A landscape with many valleys, sampled at points; each row gives a point and its height.
From any point a ball rolls to the lowest of the 6 points nearest to it. It stops when none of these is lower. Distance is the straight distance between rows; heights are no part of it.
q_762: [-34   4  50  29   6 -26   7  18  -3 -32  26  27   8 -41 -10  15  -1  72
  20  41 -42]  h=82.7
q_144: [ 29  -9  46 -42  41 -17  17  30 -22  23 -49  28   3  23 -12  70  26  61
  13  -1  35]  h=28.3
q_103: [  1  48 -22 -34   5  17 -20 -21   6  -8  -2   2  10  33 -30  -8  46 -35
 -27 -12  15]  h=17.0
q_763: [-50 -38 -16  19   1 -22  -1  24  36  22  26  18   9 -79  14  24 -10  50
  -6  23  -9]  h=61.7
q_498: [-37  13 -45  32 -10   2  -2  23  33  -2   5 -17  23 -24   6  -5  12   1
 -10  16   2]  h=38.7
q_738: [ 78 -36  46 -32  37  -5  17  13 -49  24 -23 -23 -44   3 -12  30 -24 -22
 -18 -35 -16]  h=21.1
q_562: [-53  38 -62  -9 -10  -4  -3 -14  32 -19   4   8  23  -7  -2 -13  15 -15
 -30  33   9]  h=40.6
q_705: [  7 -34  14 -16  39 -21  28  28   9  48 -17   4  15 -24  13  77  14  37
 -15 -12  14]  h=34.5
q_235: [-21  44 -78 -19 -11 -18 -14 -26  21  11 -20  15  32 -26  14 -17 -26   1
 -34   8  27]  h=34.4
q_608: [-69  11 -34  43 -38  22 -17 -40  13 -46  54   0  -5  -2 -13 -85 -29   3
   7  47 -22]  h=47.6
q_874: [ 59 -31  37   7  -9  20   4 -11 -24   3  -4 -21 -16  45   5  18   9 -11
  28 -17  11]  h=28.2
q_267: [-23   4 -27  -7 -17  -4   0  -2  13  -9  -5 -18  35  23  -6 -11  39 -17
  17  15  27]  h=40.7
q_848: [ 26  27 -22 -13  22 -10   2  -9  11  19   3  -8  34  -5  -5   6  18 -62
 -46 -15   0]  h=4.1
q_145: [-61   2 -66  34 -25  -7 -19  -8  20 -31   1   2  17 -18  38 -38 -31  12
 -10  43  14]  h=40.1
q_159: [ 32  27  65 -35  11  16  13  38 -18 -34 -18   1  -5  57 -34  15  30 -28
  10  -5  15]  h=18.6
q_441: [ 44  11  48 -52  42  -1  27  27 -22  21  -8  14 -12   8 -21  45  11 -19
 -37 -28 -25]  h=31.7
q_499: [-41 -27 -75  -3 -39   2 -31  15  24  46  -4  13  15 -51  42  22 -46  51
 -21  30  47]  h=42.1
q_914: [-32 -43 -56  32  -9 -20 -12 -10   1  12  21   8 -23 -26  60 -39 -64  27
  -9 -21  22]  h=27.8
q_29: [ 60 -16  75 -47  20  18  -3  20 -33   2  -3   6   1  61   8  37  21  27
  23  -3  12]  h=14.1
q_501: [ 43   9  -4 -56  43 -34  11  38  21  21   7   3  16 -22 -14  48  13 -31
 -45 -17 -11]  h=31.9
q_739: [ 68 -29  56 -13 -16  45 -21  11 -24 -11 -10 -14 -25  46  32  33  42  35
  40 -14  38]  h=29.7
q_312: [-61  36  33  -4 -10  23  46  15  14 -30  48   4  12 -70 -74 -22   5  24
  16  48 -61]  h=7.4
q_840: [-48 -10 -49  45 -19 -16 -35 -12  31  12  13  -1   8 -48  34 -35 -46   3
  -7   9   5]  h=37.6
q_591: [  6 -49  -8  15  -2  -3 -12 -24  -7  34  19 -15  -5 -12  39 -21 -23  25
  33 -26   4]  h=13.5
q_721: [  7 -11 -51   1   4  -3   3  -3   3  17  -6  17  15 -42  12 -22 -10 -14
 -14 -36  35]  h=32.1
q_216: [ 30 -51  -8 -65 -14   4 -46   1   8 -11 -56   1 -34  18  42  19   2 -22
  -6 -25  62]  h=40.4
q_614: [-31  -4 -45   8 -37   1 -20  16  36   6 -23   8  35  -6  27  22 -11  21
   2  11  49]  h=35.5
q_248: [ 45  -9  65 -68  48   0  15  46 -43 -18 -21  17   9   9  -1  49  35  28
  -1   2  20]  h=27.5
q_462: [ 17  -9  59  27  24  -7  48  12 -35  11  11   3   4  10 -13   9 -26  60
  20 -11  -7]  h=46.7
q_192: [-51  20  -5  36 -23  28  -6   2  39 -48  18 -12  -7 -20 -47 -29  22  10
  21  13 -28]  h=66.5
q_33: [-30  33 -11  19 -14   1  12 -21  23 -18  12 -31  -4 -12 -19 -35   0 -31
 -12  13 -23]  h=55.3
q_648: [ 30  16  35  -1  11 -14 -17 -20 -48  17 -13 -16 -32  20 -35 -26 -34 -73
  13 -18 -31]  h=33.1
q_519: [ 39  -7 -25 -46  -5 -16 -23   7  -1  14 -16  10  -6  -5  -4  11  42 -38
 -39 -23  33]  h=25.0
q_804: [-25 -31 -23  19  12 -27   1  32  26  36  -8  14  10 -72  13  11 -20  26
 -29  23 -29]  h=48.6
q_545: [ 13   2 -23 -12 -22  26 -10   8  -8  -1 -24   0  26  18  15  23  35  -6
  -3  -2  66]  h=34.3
q_260: [  2  20  27  28  -1  17  29  -7   4 -19  11 -10 -13  18 -28   9 -16   0
  18   6 -24]  h=46.8
q_788: [-19  24 -47  20   0 -15  -5 -27   9 -11   2   6   5 -27   4 -71 -42 -16
 -19 -22 -40]  h=45.8
q_935: [ 47 -20   5 -52  24 -17 -47 -20 -30  11  -8  23 -60  19  43 -11  -2 -31
 -22 -56   7]  h=41.1
q_399: [ -1  28  -4   8  -3  -1  -9 -45  -1  10   6  10 -17   8   1 -66 -30 -56
 -10 -26 -41]  h=42.7
q_371: [ 64 -60  57 -65  49  -8  14  44 -24   8 -11   4 -17  12  10  29  14  27
   6 -43  18]  h=28.5
q_209: [-35  -4 -20  13  27  -8  13  38  43  -2  19  34  15 -78  -9  25  33  27
 -23  42 -21]  h=53.9
q_612: [-53 -20 -32  44 -44  19 -30  -9  28 -16  26  13   6  -2   6 -16 -17  39
  28  65  15]  h=41.7
q_736: [ 15  27  49  11   2 -19  60  -3 -22 -32  -7 -19   5  38 -52  26  -5  -4
  37  34 -52]  h=52.7
q_153: [ 39 -32  25 -58  32  22 -45  21 -15  -3 -31   3 -11  26   5  53  54  -4
  -1 -42  56]  h=37.8
q_52: [ 16  42  56   8  26   8  14  14 -85 -24   1 -37 -23  46 -60  17  -7 -73
  29  17 -25]  h=16.9
q_42: [ -4  31 -43 -30 -28   3  -9 -19  16 -24 -17   7  30  25   3 -24   7 -36
  -8  12  44]  h=30.3
q_594: [ 19 -26  24   1  34 -14  27   3  -9  26   5   1  -7  -5   9  27  -9  25
  -4 -26   1]  h=38.6
q_794: [ 30   2  87  -6  -2   3  39  -2 -65 -23 -30  -1  11  68 -12  60 -24  27
  47  -7 -12]  h=36.0
q_688: [  5 -26 -42 -33 -10 -24 -38 -16  -6   9 -21  24 -19 -23  40 -18 -38 -11
  -8 -32  61]  h=35.7
q_835: [  6  17  31  12  33 -15  32   6  -4   8 -12 -13  -9  19 -18  12 -42 -31
   8 -34 -25]  h=39.8
q_72: [-10  22  16  23  27 -10  33  14  16  -2   7  -7   4 -10  -5  21  14  26
  12  -7 -21]  h=47.7
q_46: [ 25  -6  35  19  -1   4  13  -3 -15  15   4 -23   3  38  -2  -1  25  -7
  36 -16   6]  h=15.1
q_406: [ 45  30  57   7  42 -21  29  12 -37  16 -25 -13 -31  18 -39  16 -32 -63
   0   9 -44]  h=30.8
q_425: [-29  -3   3  12   5 -15  21  45  23   3 -15  36  26 -33  -2  52  14  73
   4  36   6]  h=53.8
q_343: [ -7  16 -26  -6  27 -16   7   6  23  23  10  -9  35 -22   3   5   5   0
 -40   9  11]  h=23.2
q_12: [ 23 -51 -39 -52  -3  -6 -29 -11  -3  36 -16   4 -16 -16  22  28  18 -34
 -36 -33  46]  h=32.0
q_314: [ 28 -14  19   5 -11 -14   9 -21   5  12   6 -19 -11  10  -1 -18 -35 -27
   3 -42  -7]  h=30.5
q_492: [ -4 -11 -18  45 -14  -2  14 -26  18  -3   5 -17  12  10  19 -18   5  -6
  -2   2 -10]  h=44.9
q_920: [  3  15  -2   9  45 -29  26  42  20  10  12  -2  15 -74 -16  12   4  -2
 -26  13 -56]  h=19.9
q_517: [ 15  20  22  37  22 -30  52   7 -18  -1  -4 -15 -13 -29 -31   6 -28   6
   4  10 -58]  h=51.2
q_435: [  4  56  44  16  11   9  42  13 -27 -36 -21 -10   8  15 -59   5  14 -38
  22  25 -11]  h=35.6
q_767: [-33 -12  12  21 -11 -17   3   6  19  24 -13  18  21 -14  11  31  -6  50
   9   9   3]  h=49.5
q_672: [-13   6  -5  10  18   6   1  24  -2 -15  -2  12  33  20 -15  44  27  42
   7  17  16]  h=45.5
q_543: [-52  31  18  -2  14   7  28  32  35 -40   9   8   6 -34 -59   8  16  21
   1  35 -29]  h=16.3
q_21: [ 54   3  21 -31 -12  18  -9 -17 -33   1  -7  -9 -11  42  -4   9  45 -53
  -8 -35  18]  h=35.1
q_690: [-11   0 -12  40  17  -1  22  -5  26   3  26  -7  -2 -45  14 -25 -30  12
 -12   4 -47]  h=55.1
q_968: [ 47 -36  26 -29 -24  13 -56 -28 -17  12   3  -8 -29  43  43 -37  -5  -4
  15 -48  36]  h=46.1
q_407: [  2 -14   0  41 -24   8  16 -18   3   1  17 -22  15  42  -6 -22 -18   6
  27  -3 -17]  h=35.2
q_506: [-48 -12  -8  54 -22  13   0 -10  22 -20  34  -1 -16  -7   6 -20  19  43
  26  27 -24]  h=50.9
q_122: [-42 -29 -33  45 -12  -5  -9 -15  10  13  29 -18 -12   7  31 -37 -46  31
  23  29   6]  h=30.4
q_669: [ 43   6  -6 -51 -22  10 -45  -5 -27 -15 -12  15 -44  30  39 -26  19 -67
 -32 -53   3]  h=38.3
q_291: [-28  -3 -13  61 -38   8  16 -24   6 -14  21 -12   5  14  14 -46 -16  19
  31  28 -21]  h=43.4
q_128: [ 28  21  14 -25 -27  32 -40 -23 -30 -18 -12 -20 -53  71  18 -53   9 -70
  -2 -24  14]  h=37.1
q_837: [ 47 -47  37  11 -48  50 -35 -32 -30   5  17 -39 -31  78  20 -10  -7   2
  33 -22  27]  h=39.3
q_187: [-11  24 -31  11 -46   5 -16 -51 -17 -15  11 -14  11  38  -9 -42  18 -36
  21  -5  10]  h=39.4
q_232: [ 28  13   2  -6 -14  16 -15 -39  -7  -6  11 -13 -11  45   2 -38 -11 -52
  -1  -6  11]  h=37.7
q_346: [  3 -20   4  18  -1   3  -6  -3 -16  15   0   1   3  53   0  28  22  46
  33   8  22]  h=35.0
q_32: [-28 -28 -46  -4 -29  19 -32 -10  18  18 -26 -17  15  -7  50 -13 -22  28
  22   8  49]  h=24.5
q_351: [  8  26 -64 -65   7   3 -51 -17  -7  14 -11  47 -22  27  26  -8   0 -38
 -43 -39   4]  h=47.5
q_905: [ 10  22  26 -56  -1  14 -21   2  -8   4 -14   5 -38  30 -14  -5  14 -58
 -33 -45 -19]  h=30.0
q_55: [ 17 -35  12   2 -19  11 -22  -7 -15   4 -25 -14   8  31  21   1  45  23
  32 -10  53]  h=31.8
q_429: [-27  37  17  19   2   4  50  18  14 -29  21 -10   7 -32 -44 -21  10  -7
   5  17 -48]  h=63.1
q_234: [ 14  54   1 -12  13  -1  35  -1  10 -18  -9   7  24 -25 -22  14  38 -33
 -21  17 -18]  h=33.7
q_244: [-56  18 -43  28   3 -13  -4  -4  37  -8  40  22  -7 -63   2 -61 -25  -3
 -27  34 -35]  h=48.1
q_633: [ -5  71 -77  -8 -18   4 -16 -18  -4   3  13   8  14 -12   3 -45 -15 -49
 -36 -13   4]  h=42.5
q_921: [ -2 -46 -33  -5  -6  10   8   0   5  44 -33  -1  25 -15  28  36   4  36
  -4  -4  37]  h=34.2
q_313: [-67   9  -5  25 -14   6  -8   6  43 -25  22  24  28 -42 -30  -4  27  51
  15  57 -29]  h=69.6
q_673: [-26 -33  12  61  -2  -6  -2 -30  12  10  32  10  -9 -42  -4  10 -34  62
  -3  36 -55]  h=68.2
q_630: [-43  -1  20  38  -7  15   5  14  29 -16  27  13  -2 -50 -12  -6   6  40
  22  34 -56]  h=70.4

Call two points neighbours if one is among the 6 nearest of the other. Go from one point of each pair to the other, from neighbour to neighbour, staying as low as possible. Name the highest point that can't be avoided.
q_920, q_591 -> q_441
q_591, q_738 -> q_314
q_312, q_46 -> q_72
q_738, q_29 -> q_874
q_46, q_52 -> q_159
q_920, q_848 -> q_343
